Points on a hilly landscape, in no order, each with its height.
From any point a ball rolls to the lowest of the 4 points nearest to it. It stops when none of these is lower. Distance is the straight distance between rows; heights are no part of it.
fup h=482: [112 139 144 109 108 141 123 107 105 126 148 102 145 108 141 149 115  86
 112 127]
vetu h=367: [124  88 208 120 152 156 192 148 214 110 121 129 143 178 107 154 143 101
  98 123]
tuf h=300: [146 128 131 138 189 136  99  98  63 172 114 186  83 105 115 129 146 173
 147 146]
tup h=409: [141 120 140 126 179 146 103 113  96 153 116 188  64 116 117 133 127 181
 129 147]
kof h=496: [124 133 102 156 101 151 102 127 101 119 169  95 126 120 136 117 125  64
 171 106]
vit h=410: [113 107 165 124  79  97 167 131 199 128 119 120 131 167 155 132 133 106
  98  71]
Vomu h=196: [133 132 120 104 152 117  94 133  79 125 101 150 110  97 140 116  99 154
  88 175]
Fub h=655: [133 106 188 119 200 138 162 108  66 173 123 183 107  87 129 125 164 159
 196 189]
tisog h=250: [130 116  80 167  73 115 134 132 179 126 104  97 175 167 125 101 135 127
 127  77]
Loza h=323: [114 179  99 135 121 117  60 115  61 131 108 173  64 117 120 118 119 168
 102 144]
zit h=375: [172 104  34 144  48 156 112 140 182 125  92  71 195 162  65 103 147 108
  65  81]
legi h=530: [116 192  46 167 106 108  77 117  61 107 121 153  90  93 134 108 141 124
 140 140]
Rem h=257: [132 117 186  99 149 143 182 124 154 125 138 128 130 152 107 174 143  85
  99 117]
Lukip h=168: [122 119 167  97 171 143 175 142 131 111 130  93 168 127 114 161 116 121
 115 161]
sil h=331: [116 118 184  94 111 130 156 117 177 123 130 129 127 174 138 161 138 103
 101  82]
nekub h=191: [126 151 103 123 140 111  78 114  76 129 103 171  96  99 126 115 105 163
 105 159]
vatu h=327: [115 121 100 170  70 103 137 132 193 133 112 109 161 162 133  95 131 125
 146  62]
zovov h=415: [108 163  81 126 103 120  82 133  81 108 136 112 117 101 153 132 123  84
 137 166]
ruso h=661: [142  78 188 136 173 127 153 111  98 153 133 193 127  68 128 138 163 172
 215 180]
Sipe h=480: [130 142 105 143  80 154 111 136  99 127 166  98 121 131 142 129 139  74
 162  96]
raziv h=132: [117  98  78 151  68 128 142 155 197 125  98  88 201 159  96 103 142 115
  97  98]
damok h=676: [115 172  59 150 105 116  81 120  53 107 125 119 108 112 132  91 136  99
 152 157]
tem h=537: [105 120 134 116 101 143 130  99 127 117 161  95 134 123 137 153 125  77
 128 121]
sada h=335: [124 138 161  94 163 136 135 121 114 129 139  93 164 129 143 153 117  98
  84 151]
Gadu h=360: [116 188  56 174 136 116  77  98  57 128 115 156  59 101 119 115 148 159
 142 140]
dusot h=563: [128 171  38 140 118 126  84 124  38 106 128 114 117 109 138  96 134 101
 145 159]
lovod h=355: [133 112 188  99 189 129 153 152 144 112 114 162 145  97 131 146 108 196
 166 168]
lona h=407: [107 114 149 119  69 108 165 119 195 130 125 141 140 165 147 129 139 106
 104  74]
Fimu h=502: [103 187  58 145 108 100  72 121  56 108 110 156  83  91 142  98 136 142
 143 150]
kuput h=437: [117  94 185 109  97 102 171 126 208 118 116 127 118 175 133 141 136 104
  82  86]
zizef h=547: [119 126 145 119 114 136 133 101 119 114 136  83 143 130 124 154 134  82
 122 121]
lek h=322: [149 102  51 150  64 137 138 153 186 129 103  77 194 152  86 105 148 117
 102  88]
zas h=206: [119 126 110 102 132 115  87 136  78 130 126 139  99 104 140 134 100 145
 100 172]
Lovo h=498: [147 145  79 152  93 168 108 125 108 141 177  96 116 138 129 108 121  67
 166  88]
Gos h=650: [153  90 185 125 191 138 160 127  96 166 126 202 114  81 125 130 143 182
 194 178]
Gara h=266: [143 133 117 139 169 128  92  94  58 148 123 182  64 107 112 150 139 174
 126 142]
saset h=378: [107 129 160  95 137 129 117 119  95 131 146 100 151 115 121 158 122  91
  93 146]
mep h=202: [129 108 185  92 153 144 182 114 172 107 133 119 145 173 104 162 129 105
  93 119]
duri h=282: [115 126 157  95 166 128 136 124 130 119 147 101 153 127 127 145 125  98
  90 157]
palas h=566: [123  92  78 149  56 104 152 158 197 127  88 109 203 147 109  99 135 112
 107  89]
Bufo h=167: [130 140 172  88 156 133 159 122 131 113 138 104 171 156 124 170 108  94
  86 133]
Pegib h=229: [135 115 134 111 168 137  98 143  97 131 112 157 107 111 128 137 106 177
 106 167]
bos h=575: [156  99 164 123 188 152 134 145 112 147 123 186  97 107 102 135 138 166
 179 160]
Varu h=223: [160 125  60 164  93 123 111 152 183 145 126  84 161 158 108  90 127 122
 118  71]
Kubof h=377: [126 135 135 147  78 119 127 124 166 116 158 101 119 143 140 121 140 108
 145  79]
desad h=677: [156 112 159 135 201 136 152 119  63 166 119 177 103 100 116 131 166 160
 190 162]
mel h=384: [117 136 171 122  89 134 151 114 164 128 146 119 131 158 139 157 131  97
 116  88]
Sutod h=614: [166  93 158 124 184 145 126 132 114 151 123 184  93 107 119 142 128 175
 147 174]
Voti h=142: [169 132  52 168  96 126 113 145 179 152 100  69 194 160 102  97 148 138
  85  76]
Dev h=151: [144 141  65 164  82 136 103 142 159 133 151  94 125 158 122 106 128 117
 140  63]
ran h=281: [135 119 186 106 191 127 196 154 166 118 113 108 181 111 117 149 112 164
 139 174]
bur h=394: [120 150 100 172  73 147 118 127 158 141 165  97 120 150 134 123 132 105
 151  78]
lodu h=358: [127 120 106 152  78 101 134 136 190 130 134 117 155 158 147 102 136 118
 123  84]
pubor h=390: [119 127 151 135  84 131 140 108 162 107 160 110 130 145 147 143 137  92
 148  71]
dorug h=597: [111 159  65 140 118 109  77 126  59 116 112 139 104  99 140 104 124 127
 136 165]
Fasa h=366: [128 135  92 165  94 118 125 135 198 134 135  95 140 149 128 107 142 126
 141  80]
rogel h=278: [123 115 181  93 120 129 166 109 199 127 129 123 130 167 131 151 139  98
  82 112]
vot h=291: [130 133 177 108 200 122 155 171 142 109 118 116 148 115 135 144 105 183
 136 184]
Rel h=379: [110 109 156 105  87 114 169 117 187 122 121 130 119 156 147 138 129 103
 102  87]
rilu h=249: [113 113 160  78 189 121 153 142 141 123 130 124 156 117 132 143  98 149
 103 174]
tor h=438: [130 145 108 159  73 152  99 124 141 131 177  89 109 143 148 112 125  88
 174  78]
Kelo h=500: [148  97 177 130 181 142 141 140 120 134 127 188 109  99 117 135 107 188
 167 161]
tus h=222: [116 142 113 107 128 105  95 125  61 114 124 137 117  91 142 126 116 132
 108 162]
Dezi h=268: [142 115 163  98 199 136 142 152 133 123 121 126 133 117 136 146  98 154
 103 192]
kagu h=317: [124 139 165 100 146 131 155 107 133 121 136 102 162 137 123 165 121  79
  97 131]
bufa h=203: [133 117 182  98 193 124 182 160 150 100 141 107 189 130  96 152 124 130
 120 176]
potap h=436: [137  98 169 130 182 138 128 146 135 133 119 172 113  94 121 125 101 189
 159 165]
meda h=213: [120 132 158  89 176 127 148 135 141 119 135  96 160 120 124 153 105 123
  91 165]
Zifi h=552: [153 103 155 121 190 149 102 136 101 149 123 184  89 117 116 113 135 186
 126 161]
zenis h=494: [111 144 128 129 107 150 112 125  85 124 154  95 131 121 129 123 116  72
 149 132]
Vuvog h=389: [111 136 135 132  71 128 152 129 189 117 138 114 134 146 149 136 135 121
 129  71]
fuzag h=330: [109 193  78 156 123 106  61  85  55 129 110 169  69  98 123 118 144 169
 122 132]
Zep h=337: [154 151  84 166  94 135 106 141 169 134 170  95 118 143 141 100 133 104
 153  62]
Vis h=252: [140 132 124 130 165 128  80 124  72 135 113 180  74 102 116 131 123 174
 104 150]
vuzov h=556: [122 106 102 127  64 107 166 141 199 120  97 113 180 144 143  99 148 119
 117  92]
tepo h=479: [124 135 116 154  90 140 118 118 124 122 172  88 128 144 137 128 135  92
 168 103]
Zuzun h=374: [110 129 109 140  69  97 160 142 195 127 118 119 161 166 141 103 132 114
 127  72]
pegof h=321: [131 114 163 110 202 143 157 167 140 105 121 144 130 102 130 130  90 199
 139 182]
fut h=413: [114 141 145 115  97 125 137  99 150 128 157  93 130 148 143 149 131  90
 145  90]
Kepel h=445: [111 105 131 130  69 103 167 145 209 119  99 104 161 153 138 107 114 124
 117  87]
pudos h=512: [140 168  46 166 102 149  98 134  59 123 139  97 121 121 131  91 142  75
 159 139]
Ded h=501: [105 102 119 111  52  98 172 149 211 121  95 131 168 156 140 112 130 116
  99 101]
Rut h=284: [101 142  96 102 123 124  94 127  69 112 131 121 139 100 158 129 113  93
 113 164]
tevok h=240: [152 112  43 169  85 133 142 151 177 137  95  74 199 153 102  88 122 115
 103  91]
karos h=349: [121 140  97 161  68 108 133 130 183 132 142  91 136 164 134 101 141 121
 143  75]
gipub h=411: [100  95 155 109  74 107 176 124 203 124 110 128 133 156 145 131 136 107
  87  68]
bogu h=247: [132 115 153  89 165 136 145 123 128 116 134 109 168 136 116 155 123  98
 102 143]
fiso h=183: [123 141 129 117 157 127  86 123  90 132 115 166  95 120 132 124 116 163
  92 169]
Rasid h=365: [113 148 114 167  87 116 135 133 163 136 152 109 133 155 142 129 134 108
 159  63]
Pofo h=453: [124 129 166 112 108 121 141 111 143 129 147 108 134 139 144 167 127  84
 129  97]
bidim h=362: [142 145  74 179  91 156  95 133 138 146 173  95 119 157 129 103 121 102
 153  77]
telab h=269: [101 172  83 152 119 110  75 114  65 116 108 165  80 100 129 113 138 163
 115 144]
kerit h=623: [155  80 166 135 190 148 135 122  83 141 128 191 102 112 117 127 141 179
 187 163]
votas h=270: [151 144 110 143 159 119  79  81  57 153 126 175  59 116 110 141 130 170
 122 134]
Suk h=414: [150 132  73 177  87 139  84 150 161 139 156  77 133 161 152  91 127 114
 142  65]
Tol h=239: [114 128 140  99 172 128 127 143 111 120 140 113 150 116 131 139  89 141
  99 182]
sev h=465: [167 123 133 145 202 138 117  97  53 162 117 175  83 117 103 134 151 185
 152 148]
rasu h=467: [143  97 156 122 193 149 127 142 134 132 122 162  98 105 116 122 108 182
 169 174]
goz h=400: [120 122 141 133  62 116 155 135 192 133 129 118 137 155 149 124 131 117
 143  74]
nunap h=184: [126 124 204 104 184 141 200 137 170 116 135 121 170 152  91 160 147 119
 108 162]
naser h=326: [128 179  83 148 124 110  72 108  47 129 127 180  68  95 113 134 128 180
 122 135]
gidub h=635: [148  90 163 154 192 143 143 119 106 166 111 194  80 106 106 131 145 176
 176 164]
Zuv h=395: [123 124 151 123  74 112 134 108 172 127 136 109 134 159 149 134 143 114
 127  68]
nubi h=311: [131 115 175  94 184 133 183 156 147  96 120 121 165 112 117 152 107 176
 131 171]
tulok h=117: [117 116 191  87 176 145 183 129 150 109 132  97 177 150  99 164 129 128
  93 149]
Dok h=505: [145 140  71 146  97 164  93 116  74 119 165  96 107 130 140  92 139  81
 170 117]
Lokos h=383: [117 119  81 137  73 102 145 153 209 132 109 101 172 149 139 101 134 123
 125  80]
bul h=457: [156  90 198 111 182 141 147 132 153 130 110 186 110  89 128 136 128 194
 187 170]
Kudo h=220: [136 123 131 122 163 125  93 131  75 142 113 166  90 102 117 131 101 184
 107 164]
rore h=386: [137 133  99 177  93 130 134 129 163 138 159  86 124 151 132 117 135 107
 154  71]
per h=419: [127 139 114 124 115 122 108 115  86 110 148  98 135 103 150 132 125  75
 119 134]
niro h=294: [128 123 158  93 189 132 144 175 145 107 125 133 145 105 117 136  85 185
 128 178]
korus h=216: [123 135 132  89 157 126 105 136 102 126 123 127 123  98 128 131  94 133
  99 172]
fakem h=675: [158 105 150 143 190 152 119 124  93 162 131 196  68 116  94 132 145 171
 162 143]
kogu h=254: [112 162  92 134 107 119  89 117  65 125 111 153 102  85 123 125 106 147
 116 166]
veru h=481: [ 98 130 141 105 118 125 113 109  94 124 142  91 153 122 140 157 111  88
 117 138]
Defas h=332: [105 151 121 101 123 118 101 124  77 136 123 117 141 103 155 133 131 100
 113 153]
dak h=256: [132 106 185  88 141 136 177 104 175 109 127 137 129 174 108 168 141  92
  83 113]
Lurug h=201: [111 163  94 137 129 102  83 116  55 120 106 159  95  96 138 117 131 145
 111 164]
seb h=460: [114 130 140 124  86 140 126 103 120 125 147  99 130 140 132 133 130  75
 155 107]
Bes h=228: [113 155  92 126 131 106  84 140  63 125 104 145  97 100 149 130 113 129
 108 158]
Lufa h=543: [112  87 180  90 109 119 187 133 216 126  96 144 120 185 143 124 138 107
  76  91]
Kuzi h=656: [144 142 194 140 193 110 186  93  67 167 123 184 117  86 162 116 173 154
 211 178]
fur h=568: [121 161  64 139 106 130  78 134  53 106 128 122 117 118 147 100 134  81
 147 154]
Lut h=336: [138 111 162 113 186 148 115 156 127 125 128 169  99 104 123 131 103 190
 122 178]
depom h=68: [137 140  68 155  85 111 136 146 187 137  99  95 166 152 116  95 134 125
 113  78]

Two balls start at each pair of points below. Name the first point that both come to, or write none.
niro, pegof => Dezi
Kubof, goz => vatu
Ded, Zuv => vatu
dusot, kof => tor

For each start below, name the point where the ball stops.
Kuzi => fiso
pubor => depom
zizef => tulok
lovod => tulok
Fub => fiso
Pofo => tulok
veru => tulok
ruso => fiso
desad => fiso
Vuvog => depom
vuzov => depom
